A landscape with many valleys, sampled at points; each row gives a point and its height.
A ball rolls from a point to the lowest of its 2 nearest points, and stops where none of them is lower. Distance is the straight distance between rows; heights are no part of it.
pasoz: [140 103 126 110  53 158 141 140  81 114 121 146 118 145 138 144 138 142
  79 124 168  66 138 124 105 138 141 117]  height 31.4
Kole: [149 101 124 133 112 162  46 126 184 148 127 118 115 112 117 107 132 110
 117 123 158 106  93 160 105 100  98 100]  height 77.1
gedut: [ 67 144 123  62 163 125 101 106  82 125 164 116 138  98 115 111 170 174
 136 170 128 105 185 121 126 124 107 124]  height 22.4
Mabir: [121 156 166 145 171 122 109 133  79 195 153  68  96  80 102 114 101  97
 104 119  89 143 114 147  97 110 133 102]  height 44.8
fifaz: [ 86 201 181 143 150 143 125 111 110 145 121 116 159 144  82 142 162 101
 154 148 129  81  91 129  86 110 118 135]  height 35.4
Luve: [132 128 143  98 136 147 118 150 103  64 142  83 124 161 128 114 135 159
 174 170 133 131 202 119 173 148 109 140]  height 26.3
Zago: [109 146 179 102 166 110 103 156 147  99 136  94  96  42 150 107  93 111
 140 103  54 166 113 111 109 167 151 107]  height 22.7
zogot: [117 167 195 122 154 144 126 148  99 139 131  92 101  89 155 136 110  94
 146 144 138 108 193 131 168 120 124 165]  height 47.7
Madol: [156 141  64 152 144  81 169 105 166 152 125 149 142 192  93  78 145 102
 153 139 130 140  82 114 131 129 127  91]  height 62.7
bemes: [140 160 146  93 118 141 113 204 166  87 131 118 140 131 129 182  97 153
 162 132 193 142 148 137 194 123 114 166]  height 34.6
tep: [137  95  92 107 120 131  91 136  78 127 145 151  83 145 164 131 192 146
  89 172 138  95 143 105 127 169 117 115]  height 46.1
voga: [106 159 160 101 126  74 199 135  81  79 128 124 105 122 106  90 180 137
 129 195 129 132 123 162 170 142 140 140]  height 18.7
Lur: [133 170 172 159 113 161 134 113  99 203 124  94 104 111 103 107  71  75
 105 122 128 128 108 156  77  84 124 115]  height 43.5
Duv: [ 93 138 183 111 162 113 149 144 159 127 148  99 106  79 114  93 105 101
 141 125  95 115  55 137 156 131 159 151]  height 21.8
Rada: [126 122  89 133 110  72 103 136 160 112 130 149 115  89 121 122  86 139
 131 163  81 101 112 118  91 184 143  87]  height 81.2
Ped: [106 132 173 109 151 101 165 129 143 116 144 135 100  84 161  77 152 125
 158 150  57 151 159 118 139 177 115 118]  height 61.4
nezi: [127 133 110  92 187  98 147 101 154 135 143 139 151 151  88 135  64 141
 140 147  37 157 136  91 111 132 134 151]  height 85.1
Mef: [107 117 126 144  82 186 147 142 141 116 133 164 182 142 125 138 161 120
 157 109 220  88  94 186  97 113 125 136]  height 39.9
pamo: [120 123 155 128 163 134 149 137 164 141 146 134 138  98 183 132 102 149
 176  96 165 148 156 154 169 113 155 180]  height 33.6
dono: [103  84  89 160  85 123 167  63 124 127 138 155 142 162 166 136 155 110
  98 121 194  94  78  67 136 168 110 133]  height 72.7
Fut: [ 74 138 180 146 156 129 126  99 153 114 124 116 141  94 110  99  85 114
 184 116  71 136 124 130 132 112 125 113]  height 56.3
Fefer: [130  89  90 123 138 112  72 145  48 129 110 112 115  97 150 145 161 142
 118  93  98 108 152 133 121 143 140  80]  height 63.1
debal: [111 103  65 137 107 104 177  81 123  81  66 135  98 106 154 150 140 101
 103 165  81  90 115  87 109 162 132  73]  height 19.9
kevi: [119 152 165  83 170 114 103 133 114  62 155  46 122  93 160 117 162 172
 138 131 142 146 168  93 204 160 130  91]  height 34.8
Der: [ 99 135 165 126 130 124 215 106 103  46 135 120 101 132 155  69 175 130
  99 167 125 144 125 133 192 135 120 109]  height 15.4
fadu: [165  83 102 153 134 134 141 111 152 145 127 156 149 144 139 133 107 147
 136  96 218 110 117 153 130  87 160 150]  height 41.6
nizut: [ 87 152 205 127 131 163 176 101  72  62 151 100 135 150 118  89 179 142
 112 134 130 128 124 127 184 137  86 138]  height 11.4
lakef: [144 114 133 126 143  84  55 124 121 119 135 139 116  93 119 137 113 163
 117 164 138 124 191 130 128 161 109 117]  height 70.6
pibap: [145 141  98  91 149  93 134 132 104 147 152 147 103 164 100 120 174 159
  83 164 138 113 132 108 125 156 135 132]  height 47.8
zol: [151  95  72 180  86 108 154 129 154 103 116 149 100 141 199 147  79  87
 129 134  90 125 129  93  99 189 177 137]  height 77.8
pes: [124 117  82 140  95  94 185  92 134 130 102 181 115 151 137 130 119  89
 128 159 112  84 115  99 106 156 119  98]  height 26.0
Teku: [ 83 125 162 138 138 112 171 103 159 124 153 132 174 121 167 130 131 114
 182 135 149 125 153 172 175  79 133 181]  height 31.1
sezu: [140 135 150 125 160  77 147 121 152 125 118 130 145 100 126 105 165 168
  89 150 106 166 164 124 208 137 124 153]  height 62.2
ladi: [ 88 150 145  80 122 123 122 114 122  81 192  97 142 132  57 107  76 145
 169  96  69 184  84 113  74 147 148 137]  height 81.3
Zas: [134  65  91 132 156 130  84 128  58 164 140 114 129 123 120 102 185 110
 105 135  85 115 143 149  86 167 144  95]  height 64.4
vudi: [130 131 170 140 126 134 120 157 132 151  97 113 112  92 124 149 110 126
 137  96 132 149 105 189 146  63 116 144]  height 63.2
madul: [118 155 105 117 123 147 151 106 135 126 126 167 154 163 132 154 133 179
 176 147 192 126 113 129 164 107  98 145]  height 49.6
Leki: [163 144  84 154  99 101 193 107 148 154 129 180 118 170 166 122 135 144
 183 146 143 142 176 133 129 142 106 104]  height 83.1
Ral: [ 94 172 154  17 147 145 126 147 123  81 150 110 102 108 148 118 156 199
 116 165 128 163 166  95 155 154  95 117]  height 58.4
koled: [148 133 108 165  80 151 126 123 137 143  76 137 121 119 135 167 114 127
  96  77 131  61 101 125 141  86 142 102]  height 39.7
Duti: [123 122  25 107  98 132 157 166 111 108 159 141 135 152  99 130 159 139
  91 119 155  92 129  90 160 148 121 123]  height 67.1
petu: [154 129 122 179  98  97 108 131 149  97 110 170 125 111 139 167 117 140
 112 165 170 100 144 155 149 132 123 138]  height 43.4
dulu: [143 130 171  97 159  84  82 181 164 120 108  99 137 113 127 150 114 176
 145  91 151 145 167 111 194 148  97 101]  height 35.2
nenak: [135 113 171 109 190  94 161  71 178 130 123 146 131 134 139 112 120 129
 108 144 111 181 115 133 174  92 132 173]  height 54.6
Kelas: [123 155 192 122 117 128 126 122  79 178 116 109 141 138  93 144  66 117
 139  98 154 109 135 157  97  93  98 127]  height 45.1
gevir: [134 115  67  88 126 111 138 131 131  72 151 125 117 158 126 138  91 116
 107 178  78 161 111  99  74 137 174 156]  height 71.4
momi: [109 144 198 138 121 152 168 119  55 131 107 114 155 126  91 140  86 161
 132  99 172 135 137 149 159  88 122 145]  height 47.0
fafe: [139 160 102 151 173 123 193  93 129 132 107 155 163 211  92 142 162 117
 165 136 200 132  93 133 119 135  87 104]  height 56.0
Nagis: [144 172 146  96 146  85 177 175 155 100 127 124 120 113 126 117 164 134
 132 158 137 162 181 111 219 134 126 160]  height 63.4
kili: [157 106  58 156  82 129 163 101 125  99 136 158 106 203 172 142 100 102
 110 148  69 156 103  82  87 170 169 138]  height 75.5
sen: [101 114 168 117 177 140 103 113 173 159 132  89 122  98 124 116  81 123
 162  91  84 182 111 126 140  90 115 144]  height 53.9
bufig: [ 93 166 177 142 178 121 174 105 152 136 136  94 149 122 100  86 160  88
 166 112 121  99  58 124 139 132 141 140]  height 25.7
Bokot: [116 147 122  84 129  95 132 164 133 154 144 156 102  77 110 107 154 149
 139 143  84 140 136 118 126 175 136 108]  height 63.6
fif: [155 150 114 141  97 161 137 195 101 112 135 134 131 151 142 139 126 148
 121 142 151 138 192 137 180 126 168 179]  height 65.2
rozon: [141  88  93 101  99 104 110 138 146 114 107 131 113  85 129 118 115 127
 132 132 115  82 170 111 102 137 145  90]  height 82.9
vam: [112 158 179 116 124 176  82 136  52 150 128 107  88  96 125 126 141 118
  94 156 126 161 157 166 153  95  74 136]  height 51.0
sig: [125 121 119 149 135 162 129 136 123 128 113 126 161  93  60  86 158 108
 102 108  94 127  94 139  41 124 157  87]  height 73.6
fuf: [114  53  71 125 103 130 130 155 125 126 119 155 108 137 160 161 149 108
 102 118 127 107 156  81 163 188 111 142]  height 40.3
Feva: [ 89 173 201 129 132 149 100 108 128 171 137  96 136 132 110 119 131  82
 151 116 103 123  56 143  55 107 117 144]  height 38.0
nenot: [157 160 181 127 124 138  68 213 147  82 118  61 108 100 123 138 127 148
 139 112 155 142 166 118 181 131 119 116]  height 37.8
fevas: [111 115 176 104 179 120 163 110 150  96 127  69  95  82 150  75  95 121
 130 115  53 160  88 121 134 138 179 114]  height 17.6
Teso: [165 160 171 151 126 130 149  84 146 119 127 127 186 181  90 114 149 156
  90 146 180 104 133 112 107 110 117 160]  height 33.2
dov: [154 137  95 149  73 144 189 102 172 152 141 162 119 190 133  83 106 107
 168 140 126 153 103 105  67 155 179 144]  height 86.3
vetup: [104 173 165 119 108 139  92 179 123 161 175  84 122  97 155 138 101 115
 136  89 172 165 179 107 168  96  60 146]  height 41.0
rezag: [145 137 126 121 146  75  95 170 195 136 128 135 116  92 136 139  89 130
 128 126 119 130 127 124 121 137 141 148]  height 58.2
fot: [145 130 148 173 113 175 113 137 140 162  88 154 149 121 113 143 141  99
 170 103 117 143 110 187 109  97 122 126]  height 64.3
pava: [111 138 207 109 113 187 133 164 111 103 149 107  83 117 160 122 129 134
 153 123 152 144 178 129 203 138 120 160]  height 49.0
buron: [ 97 141 168 135 158 120 144  97 164 110 150 113 133 116 118  64  99 131
 173 157  34 182 138 117 149 161 151 136]  height 58.8
Los: [138  77 105 148 119 203 106  93 136 170 102 125 126 154 114 131 160  90
  94  90 135 125 103 129  76 120 102  97]  height 68.4
fipos: [119 158 183 171 120 150 119  97 131 167 103 134 163 167 133 157 107  79
 151 108 107 122  75 130  56  89 141 156]  height 40.8
Latom: [118 139 109 133 184  57 186 115 138 143 139 134 136 182 113 101  88 111
 162 166  88 149 138 114 136 132 125 149]  height 86.7
zun: [120 146 127 140 102 148  99 107  98  90 179 131 129 138  78 103 110 150
 135 136  65 165  77 121  57 174 154 143]  height 79.0
Lakik: [125  98  60 106 119  94 139  97 110  95  82  87  99  71 177 123 164 148
  89 147 114  76 113  99  91 160 162  69]  height 24.9
zuk: [137  85 109 160  74 138 119 132 170 133 117 168 133 132 142 142  91 114
 156  97 101 137 112 191  95 104 150 126]  height 65.9
Ribuf: [137 116 147 158 164  79 136 123 173 140 138 130 110 122 164 118  65  97
 187 154 124 146 140 149 164 160 156 179]  height 49.8
ketag: [151 171 117 150 135 134 157 105 158 100 183 146 151 158 146 145  82 137
 164 124 103 189  84 117 113 129 202 190]  height 43.3
Migu: [164 100 113 209 111 121 123  71 160 111  92 142 149 170 128 142 125 115
 132 120 179 114  51 147  64 115 156 121]  height 34.2
kozo: [138 147 136 131 130 173  95 208 109 100 156  87 180 111 150 164  86 138
 144 110 154 186 124 136 210  67 113 181]  height 30.6
kuvuz: [104 153 157 154 136 107 176 126 145 121 153 123 178 126 106 100 166  83
 177 123 132 107 106 169 171  99 124 158]  height 28.7
Sudam: [146 116  86 151 114  94 160 138 137 103 124 163 154 169 124 127 127 141
 118 147 162 113 145 143 169 133 113 115]  height 40.9
fek: [162 115  14 114 132  76 149 141 173 150 130 158 111 134 129 106 138  97
 128 138 135 144 165  73 131 149 129  92]  height 66.2
dopu: [100  88  58 111  92 137 154 116 109 115 130 138 130 196 109 125 196 120
  88 137 154 109 116 102 123 144  92 119]  height 68.3
dugil: [100 102  99 141  74 144 139 106  90 130 150 168 161 180 122 135 149 103
  89 100 210  89 131 101 114 149  88 132]  height 70.1
fumuf: [136  81 109 156 134 200 103 137 119 187 117 156 102 113 120 147 109  80
 103 102  90 154 121 148  77 101 130 118]  height 67.0
leful: [124  78 125 132 146 136 106 138  84 179 129 142 114 145  98 110 140 103
  91  96  93 147 121 149  70 131 150 115]  height 65.7
mub: [178 140 119 161 156  91 131 116 173 112 160 128 103 149 140 104  76 121
 162 166 100 186 104 128 145 145 178 179]  height 46.8
masik: [132 169 127 170  51 186 122 147  93 130  99 120 141 137 122 155 119 144
 138  75 156  77 113 129 162  80 123 105]  height 41.1
Pora: [164  86 111 110  64 146 129 192 144 132 114 156  94 148 179 191 124 131
 114  98 169 120 143 150 152 139 118 145]  height 35.5
vev: [120  82  87 140 118 128 188 109 131 122  91 174 130 138 144 173  92 116
 142 106 123  93 130 127 135 146 133 105]  height 31.7
som: [120 143 167 115 201 115 104 117  63 150 111  86 109 131 104 142 187 147
 120 132  86 121 127 161 124 110 149 129]  height 47.1
Katu: [107 147 147  79 150 139 160 132  96 163 110 118 116 140  77 119 163 133
 125 161  99 111 122 114  66 123 148 132]  height 30.3
Ribu: [121 102 123 127  85 188 128  91 132 183 110 156 150 145 170 162 114  96
 146  73 171 104 142 125  52  68 114 116]  height 39.6
basap: [137 143 165 145 139 108 157  89 179 170 156 152 153 157 144 126 110 119
 144 143 102 166  75 100 124 128 169 185]  height 39.1
Rakem: [113 111 162 152 173 124  96 106 110 186 134 109 136 129 101 111  97 139
 156  76 126 145  98 129 169  94  94 129]  height 51.9
Nek: [104  94 178  70 204  89 105  83 113 134 164  93 123  85 159  79 160 150
 101 109  81 167 100 121 133 137 150 120]  height 50.1
kobiz: [140 132 116 145 153 120  91 128  60 187 159 115 104  66 107 126  92 118
  64 124 113 110 155 115  78 117 135  92]  height 46.2
Nerud: [149 126 125 164  56 164 145 104 153 153  92 179 134 134 152 143 152 130
 107 113 165  85  81 129 119 120 143  93]  height 37.7
Tabod: [126 132 159 130 132 144 104 162 156 131 102 121  86  76 106 126  62 108
 170  96  58 177 112 141 104 138 151 113]  height 27.7
miki: [149 121  65 186 105 146 168 113 166 116  99 162 135 137 192 165 181 147
 148 124 200 107  89 157 123  87 179 117]  height 41.5
bik: [ 92 154 167 112 143 124 126 166  76 150 132 105 127  78 117 148  78 111
 131 105 128 112 172 164 119  96 111 156]  height 46.6
pep: [108 161 178 138 166 101 118  98 168 152 141 122 145 106 158 104 148 114
 146 104  84 129  91  99 199 132 117 152]  height 33.0
Nake: [148 127 125 165 100 142 112 118 157 136 151 166 122 116  71  79  97 126
 131 122  91 165  97 137  76 149 162 138]  height 77.0
dofep: [103 132 106 165 150 144 147  97 123  87 100 158 184 191  85 150 142 133
 155 146 185 105  98 151 156 113  83 127]  height 52.5
taba: [110 132 170 109 137 115 168 103 138 136 113 138 123 149  89 103 100 130
 150 169  97 140 117 120  82 150 144 135]  height 26.5
mon: [124 155  85 150 113 149 196 124 138 122 105 144 176 161 197 166 196 192
 139 122 227 121  93 142 109  93 146 141]  height 43.7
Sur: [142 138 129  99 140 118  63 145 141 136 140 115  96 101 122 104 128 153
 141 154  72 159 145 118  75 193 148 113]  height 65.4
gupe: [140 140 128 155 111 166 137 100 132 194 126 142 131 115 132 136  62  99
 112  95 169 124 114 147  58  79 131 133]  height 41.9
Dup: [146  73  84 198 102 149 178 101 119 136 107 143 149 143 153 120 142 123
 100  83 198  88 103 145 139 131 169 133]  height 43.8
zole: [126 144 137 166 130  99 120 118 126 120  86 150 179 182 133 177 164 106
 114 126 138  88 115 146 115  93 112 134]  height 46.3
Fufi: [127 131 141 107 142 163 113 132 130 189 148 135 132 107 167 167  92 138
 170  93 193 115 146 142 146  77 118 166]  height 35.9
Toso: [143 119 118 104  94 190 119 160  57  88 105  79  94 107 157 151 167 130
  68 141 142  74 145 112 109 132 152 105]  height 29.5
toduf: [101 132 124  54 170 126  99 130  95  77 145  58 135 111 118 120 141 167
 164 154 141 110 221 142 131 120 110 124]  height 24.2
Pode: [168 129  98 190 112 113 183  96 148 107 130 146 146 191 119  66 134  90
 140 160 145 156  92 118  56 167 161 131]  height 88.0
vido: [100  65  85 126 136 119 136 121 141 135 137 167 164 157  97 119 144  99
 135 107 144 135 105 140  99 118 129 145]  height 34.7
kugod: [133 169 141 171 103 128  89 124 132 110 101 142 147 132 147 175 129 135
 123 158 153  70 113 171 140  78 108 128]  height 45.4
Fofu: [163 104  78 114 160  88 131 164 151 151 120 145 101 161 118 149 118  99
 138 128 132 142 154 111 161 161 133 133]  height 68.0
riv: [167 132  99 114  95 185 163 171 140 135 133 114 143 151 110 116 146 148
 120 101 173 105 159 139 164  96 166 158]  height 65.8
nusa: [140 158 157 129 119 139  54 190 107 131 136  77 129  97 130 160 105 113
 120  95 181 153 191 109 156 151 100 110]  height 39.3
Kove: [105 124 151 105 125 123 164 131  48 105 125 122 159 171  83 136 177 124
 107 139 146  95 147 166  88 137 132 145]  height 50.3
Sas: [106 115  88  87 101 108  95 122 132 143 156 143 126  96 111  98 133 155
 142 140  96  86  85 121  63 145 140  68]  height 79.3
nefi: [145 166 136 118 164 126  73 148 147 154 134 112 152 131 132 140 146 155
 100 120 106 126 169  97 194 100 100 174]  height 28.2
Zadoz: [134  66  82 157  99 124 102  99 170 116  65 132 118  99 163 132 132 137
  90 118  75 131 116 104 136 144 117 105]  height 39.2
kode: [145  96  96  77 115  76 151 158 166 105 155 134 109 150  99 106 110 119
 138 149  75 193 106 134  78 149 150 134]  height 69.5
rezo: [144  85  78 131  86 108 146 144 181 110 135 161 140 165 152 130  88 105
 132 142  92 165 110 158  77 129 155 144]  height 67.4
novi: [116 120  98 162 133 116  56 100  77 165 134 138 145  99 100 125  88 130
 107 125  75 121 116 115  98 137 128  90]  height 47.9
zirom: [147 114 102  78 146  93  78 168 104 144 116 104 112  66 143 170 150 138
  95  95 127 128 148 137  81 133 121  63]  height 61.7
Gobo: [148 116 141 114 123 131 102 147 129 157 117 129 122 131 100 108 129 163
 124 101 139 111 139 120 138 143 119 119]  height 40.6
Nat: [106 171 147 108 168 129 134 121 179 147 145 112 154 107 153 162 153 131
 147 121  94 151 154 116 219 100  96 166]  height 30.1
suse: [128 126 187 112 177  94  87 106  82 172 150  74 105 110 130  90 156 165
 116 147  85 160 101 126 129 125 169 131]  height 48.3
migi: [140 171 122 139 126 107  87 175 139 193 120  99  98  95 140 184  63  93
  98 127 126 136 123 134 101  94 113 102]  height 61.3
gegat: [ 94 135 175  89 145 116 126 178 113 130 162 109 124  87 136 141 139 138
 138  95  90 127 156 116 187 130 109 116]  height 55.4
reni: [144  98 106 198 110 109 121 111 133 112 105 146 128 160 127 134  99 100
 114 127 110  95  67 136  95 155 155 116]  height 39.0
nosek: [135 135  98 157 143 158 145 115 132 104 114 162 155 129  56  83 140 118
 116 141 102 148  58 130  59 156 187 125]  height 75.1
Leguk: [107 120 106 141 147 104 179 144 149 145 144 177 158 144 113 108 133  93
 178 137 134 141 117 170 134 127 139 171]  height 31.5
konut: [120 116  75 112  96 145 123 102  92  81  70  88 105 129 144 147 175 135
  66 143 135  51 113 126  86 119 141  88]  height 27.8
teg: [ 64 132 174  56 152 106 127  91  80 120 174 110 144 105 120 105 156 138
 111 125 115 136 132 114 150 132  94 136]  height 19.6
fegug: [137 135 148 108 133  88 108 167  99 145  99 104  95 123 121 137 158 142
 139 125  72  94 119 163 107 114 142 108]  height 45.6
tuv: [173 132 126 129 189 177  85 152 139 167 133 103  87 124 139 150 123 115
 119 114 153 140 178 127 149  98 133 164]  height 52.9
sev: [134 151 147 118  91 159  85 226 155  79 156  96 180 101 150 163  84 142
 147 120 182 190 150  99 165  95 124 145]  height 32.3
muza: [141 104 146 143  76 129 145 113 141 130 108 160 121 166 104 124 130 127
  73 120 176  93 112 125  77 142 131 125]  height 34.3
zap: [118 105  63  99 125  94 129 134 165  83  86 148 102  96 159 167 119 140
  77 138 141 114 167  61 123 194 112  69]  height 20.4
Fik: [127  98 103 113 108 102  94 161 110 129 166 157 118 151 161 168 156 121
 108 153 133 122 207  98 128 190  98 137]  height 43.6
Zon: [164 142 132 196 120 112 117 140 132 154 108 148 113 129 133 136 113 113
 123 137  74 110 116 145 102 138 164 145]  height 42.0
bol: [166 157 126 105 117 117 173 178 157 122 133 138 141 134 150 145 141 135
 120 123 133 124 222 124 179 128 141 171]  height 64.5
Nudop: [132 144 145 127 148  98 138 106 176 152 125 160 139 102 123 128  97 156
  98 119 116 150 131 144 141  93 146 162]  height 56.5
Riz: [144 173 129 122 143  99 133 121 105 103 137 129 163 126 102 123 158 210
  88 153  98 140 159 102 177 122 110 135]  height 60.9
Befel: [168 119 149 154 143 145 122  85 172 121 132 131 175 195 102 116 128 118
 131 126 195 123  82 137  74 119 131 125]  height 29.2
mufa: [142 155 113 159 124 121  74 155 105 181 109  80  85  97 119 157 114 109
  87 128 109  86  90 135 119  70 131  99]  height 62.1
rimam: [132 136 167  90 101 123 114 170 130 136 112 167 105 138 150 170 104 141
 137 130 169 146 147 145 174 143 118 155]  height 37.1
digem: [141 139 107  85 153  97 128 164 117 108 142  86 113 139 124 121 157 186
 181 146 147 115 181 122 161 184 128  99]  height 28.8
zug: [ 80 126 192  92 153 125 176 103 111  85 166  93 125 140 144 111 130 119
 135 129 112 114 159 121 185 132 102 155]  height 15.6
gelu: [135 104 134  86 207  71  58 125 116 130 138 116 126  74 140 124 139 196
 112 167 121 164 170 122 104 177 146 108]  height 68.9
vogun: [138 111 104 114  43 183 112 188  94  80 113 149 102 116 136 176 118 146
 100 127 172  88 155 142 149 139 115 123]  height 33.3
Pema: [119  63  93 189 116 165 122  84 111 141 104  87 142 121 114  89 141  80
  74  89 104 123  89 104  57 108 126  84]  height 70.2
Kon: [144 121  83 172 151 137 173 104 164 121  99 173 138 147 144 136 120 139
 147 132 174 114  71 157 103 116 179 147]  height 38.7
vedam: [116  94 185  79 184 128 120  88 148 133 141 136 106  85 140 105 122 126
  75 114  95 162  99 120 169 117 109 146]  height 52.3
Seni: [122  72  78 172 126 131 128  96 155 131  74 161 158 114 167 154 104 109
 123  80 106 118 114 123 133 111 120  96]  height 36.0
Tulu: [140 136  89 146  64 142 157 134 130  55 121 148 156 171 123 121 171 138
 109 156 175 116 135 148 144  92 115 115]  height 38.9
Gev: [121  93  57 135 130 114 165  87 151 112 104 190 163 162 122 144 130  90
 112 162 151 125 103 135  87 125 116 116]  height 31.6
vor: [105 140 153 150 187 125 147 101 161 174 135 136 149 136 166 144 127 110
 172 123 103 127  77 129 176 109 159 184]  height 35.8
kame: [170 126 102 128  76  97 152 102 178 157 156 168 105 182 174  85 108 107
 175 139 113 157 144 108 103 161 127 134]  height 84.7
motu: [121 114 172 137 147 121 114 155 157 147 143 132 125  79 120 110  89 102
 219 119 118 139 118 175 165 151 154 147]  height 52.7
vove: [143 183 164 117  79 134 160 117 132 104 143 104 166 178 115 121 134 171
 118 148 167 107 151 110 163  97 117 164]  height 35.6
gon: [143  93  80 127  86 152  81 115 161 131 113 134  89 106 156 136 140 109
  95 129 160  85 113 112 140 111  98 112]  height 76.2
bap: [139 140 150 129 164 163  82 152 116 179 115 118  79  99 127 157 138 111
  97 137 106 146 171 144 104  94  97 131]  height 52.0
salan: [140 144 153  87 168  99  74 147 140 105 133  70 123 122 125 131 156 173
 151 141 150 160 205  77 168 182 104  85]  height 31.8
penid: [149 102  78 140  87 117 121 104 130  78 195 132 117 172 139 110  79 113
  93 146  61 156 142 100  62 161 154 147]  height 73.1
pozu: [163 150 101 152 161  81 206 109 156 135 102 152 165 213 105  94 143  87
 183 125 180 181  59 130  90 118 100 117]  height 59.8
mufo: [ 96 126 140  63 183 111 117  94 134 107 171 102 134 117 101 119  73 138
 141 123  57 186 107  95 119 143 156 146]  height 83.4
Vefo: [158 129 130 153  84 154  93 145  87 147 115 111  81 101 107 118 108 146
 123 110 125  95 158 125 118 149 105  68]  height 42.5
zumu: [135 147  89 141 104 131 168  76 155 125 107 191 173 167 156 169 171 165
 115 141 213 125  95 119 119  96 112 135]  height 46.5
repub: [108 176 184 121  66 162 101 135 107 164 169  99 128 114 165 152 110 127
 120 111 181 157 128 141 177  65  80 162]  height 42.1
Lome: [121 111 101 123 119 138  48  99 138 135 128 128 125 115 105 102 168 143
 125 152 125 107 109 120  90 128 110  84]  height 78.1
gofep: [110 151 154  77 114 153 129 118 119  78 151 115 141 106 112 113 163 199
  98 137 128 152 181  97 167 121  96 151]  height 59.7
nud: [169 125 126 122 121 133  91 147 160 143 128 151 148 133 124 130 114 183
 147  86 136 143 184 109 179 154  80  99]  height 38.3
vef: [108 146 183  96 164 163 122  92 102 125 115 109 123 129  65 119 154 142
 114 151 132  92 118 128  99 109 107 120]  height 32.7
daki: [ 95 143 191 119 125 207 128 151 107 116 137 100  79  77 138 101 177 110
 124 129 128 152 157 148 176 109  82 140]  height 50.2
Rifut: [152 141 134 137  90 130 161 149 114 133 108 192 103 157 156 130 118 145
 170 162 146 134 190 124 160 167  99 111]  height 81.7
diro: [145 146 124 160  77 161  95 164  73 119 128  94 115 133 136 160  78 143
 146  94 134  83 163 136 141  99 112  88]  height 42.3
Bor: [140 162 158 206 132 138 140  90 114 157  93 156 177 133 151 182 139 108
 104  93 139 104 102 139  84  85 123 133]  height 43.9
zoril: [ 84 109 183 103 156 177 124  86 168 181 148 114 110  93 173  96 121 105
 162  84 133 176 118 137 183  97 101 157]  height 55.9
guta: [160 126 122 154 100 107 144 131 158 140  98 176  83 148 186 146  89 119
 138 151 127 127 165 133 121 184 151 123]  height 80.1
nole: [150 123 119 156 145 111  88 158  90 149 108 112  99  89 126 130 129 110
 131 136  52 106 109 142  75 151 173  96]  height 44.0
gub: [ 96 139 161 156 161 109  67 106  85 172 121 116 126 118 100 126 109 131
 165 131  81 120 120 133 137 125  87 107]  height 50.0
kom: [ 90 115 189 134 143 134 116 121 102 127 145 108 137  86 121 124 108 133
 146  88 137 144 141 152 207 116  88 140]  height 53.7
begi: [119  44  69 130 124  95 172 122 122 103 103 150 103 112 146 146 116  74
 111 136 131 108 131 130 158 171 138 127]  height 36.4
kuga: [122 163 147 131 144  96 199 148  84  77 114 129 166 172  74  97 201 113
 136 151 177 124 129 166  88 144 101 123]  height 52.1
Gevu: [142 151 108 124 129 161  81 158 135 120 158 114 171 137 137 160 140 146
 136 112 122 141 136 132 197  66 105 154]  height 29.3
banez: [143 139 120 162  79 150 126 123 117  72 137 130 210 189 122 136 114 154
 109 128 162 125 146 135 150  83 117 141]  height 37.3
kepi: [ 79 149 183  37 140 158 118 154  96 103 156  88  86  78 165 142 157 152
 125  99  94 162 160 107 165 141  98 111]  height 56.8
gazuf: [136 130 121 120 121 202 125 111 135 158 110 129 138 150 145 156 122 139
 128  99 185 130 148 143 121  58 111 145]  height 37.5
Mitu: [145 127 137 109 187  84 148 163 142 131 118 123  69 179 116 119 122 117
 170 184 133 122 148 125 174 148 135 153]  height 69.6
giful: [116 141 181 114 168 100 185  88 116 110  96 129  96 125  94  81 134 125
 134 190 132 110 122 150 135 142 154 142]  height 22.0
zove: [103  68  93 150  87 150 115  68 120 113 108 117 115 130 128 118 154 102
  85 137 170  60 113  85 144 150 117 124]  height 75.0
vebas: [115  86  53 120 107  94 139 116 151  75  96 157  91  92 161 144 105 106
  91 173 103 155 120  76  95 205 136  89]  height 10.3
Muluf: [106 122 166  98 104 174 162 156  59  97 119 137 165 151  55 152 134 148
 100 110 152 148 148 161 127 103 127 152]  height 48.7
Buz: [136 108  38 119 155  70 138 130 151 134 144 136 128 158 118  90 126 115
 122 156  90 135 107 101 120 153 146  89]  height 64.6
Rupaz: [143 123 118 113 129 102  63 181 141 152 140 118  99  76 124 157  93 106
 100 105 114 122 111 119  84 135 133 110]  height 60.0
teluz: [142 125 119  69 162  83  73 109 124 132 155 112 117 101 117  77 143 204
 161 166 115 145 128 127  98 182 154  83]  height 67.2
rikav: [118 108  69 157 143 195 123 107 129 129 129 107 155 132  89 108 142  89
  99  76  64 148  91  84  38 133 146  95]  height 71.9
Fuza: [ 99 102 123 150 106 138 108 139 116 129 127 153 144 147  86 117 169 103
 137 107 162  98  91 174 105 119  89 124]  height 37.6
Vifu: [148 150  64 107  78 189 133 183 127  87 164 113 145 116 118 130 158 146
  92 112 151  97 140 115 159 118 126 138]  height 66.3
Monan: [144 181 145 154 110 158 113 158  92 157 110  91 120  98  96 138 142 106
 109 112 126  94 109 187 141  52 124 123]  height 62.6

For each start below, name the point where the ball stops.
zole | nizut
ladi | Befel
Rifut | Befel
Mitu | Kon
mufa | Befel
zirom | Befel
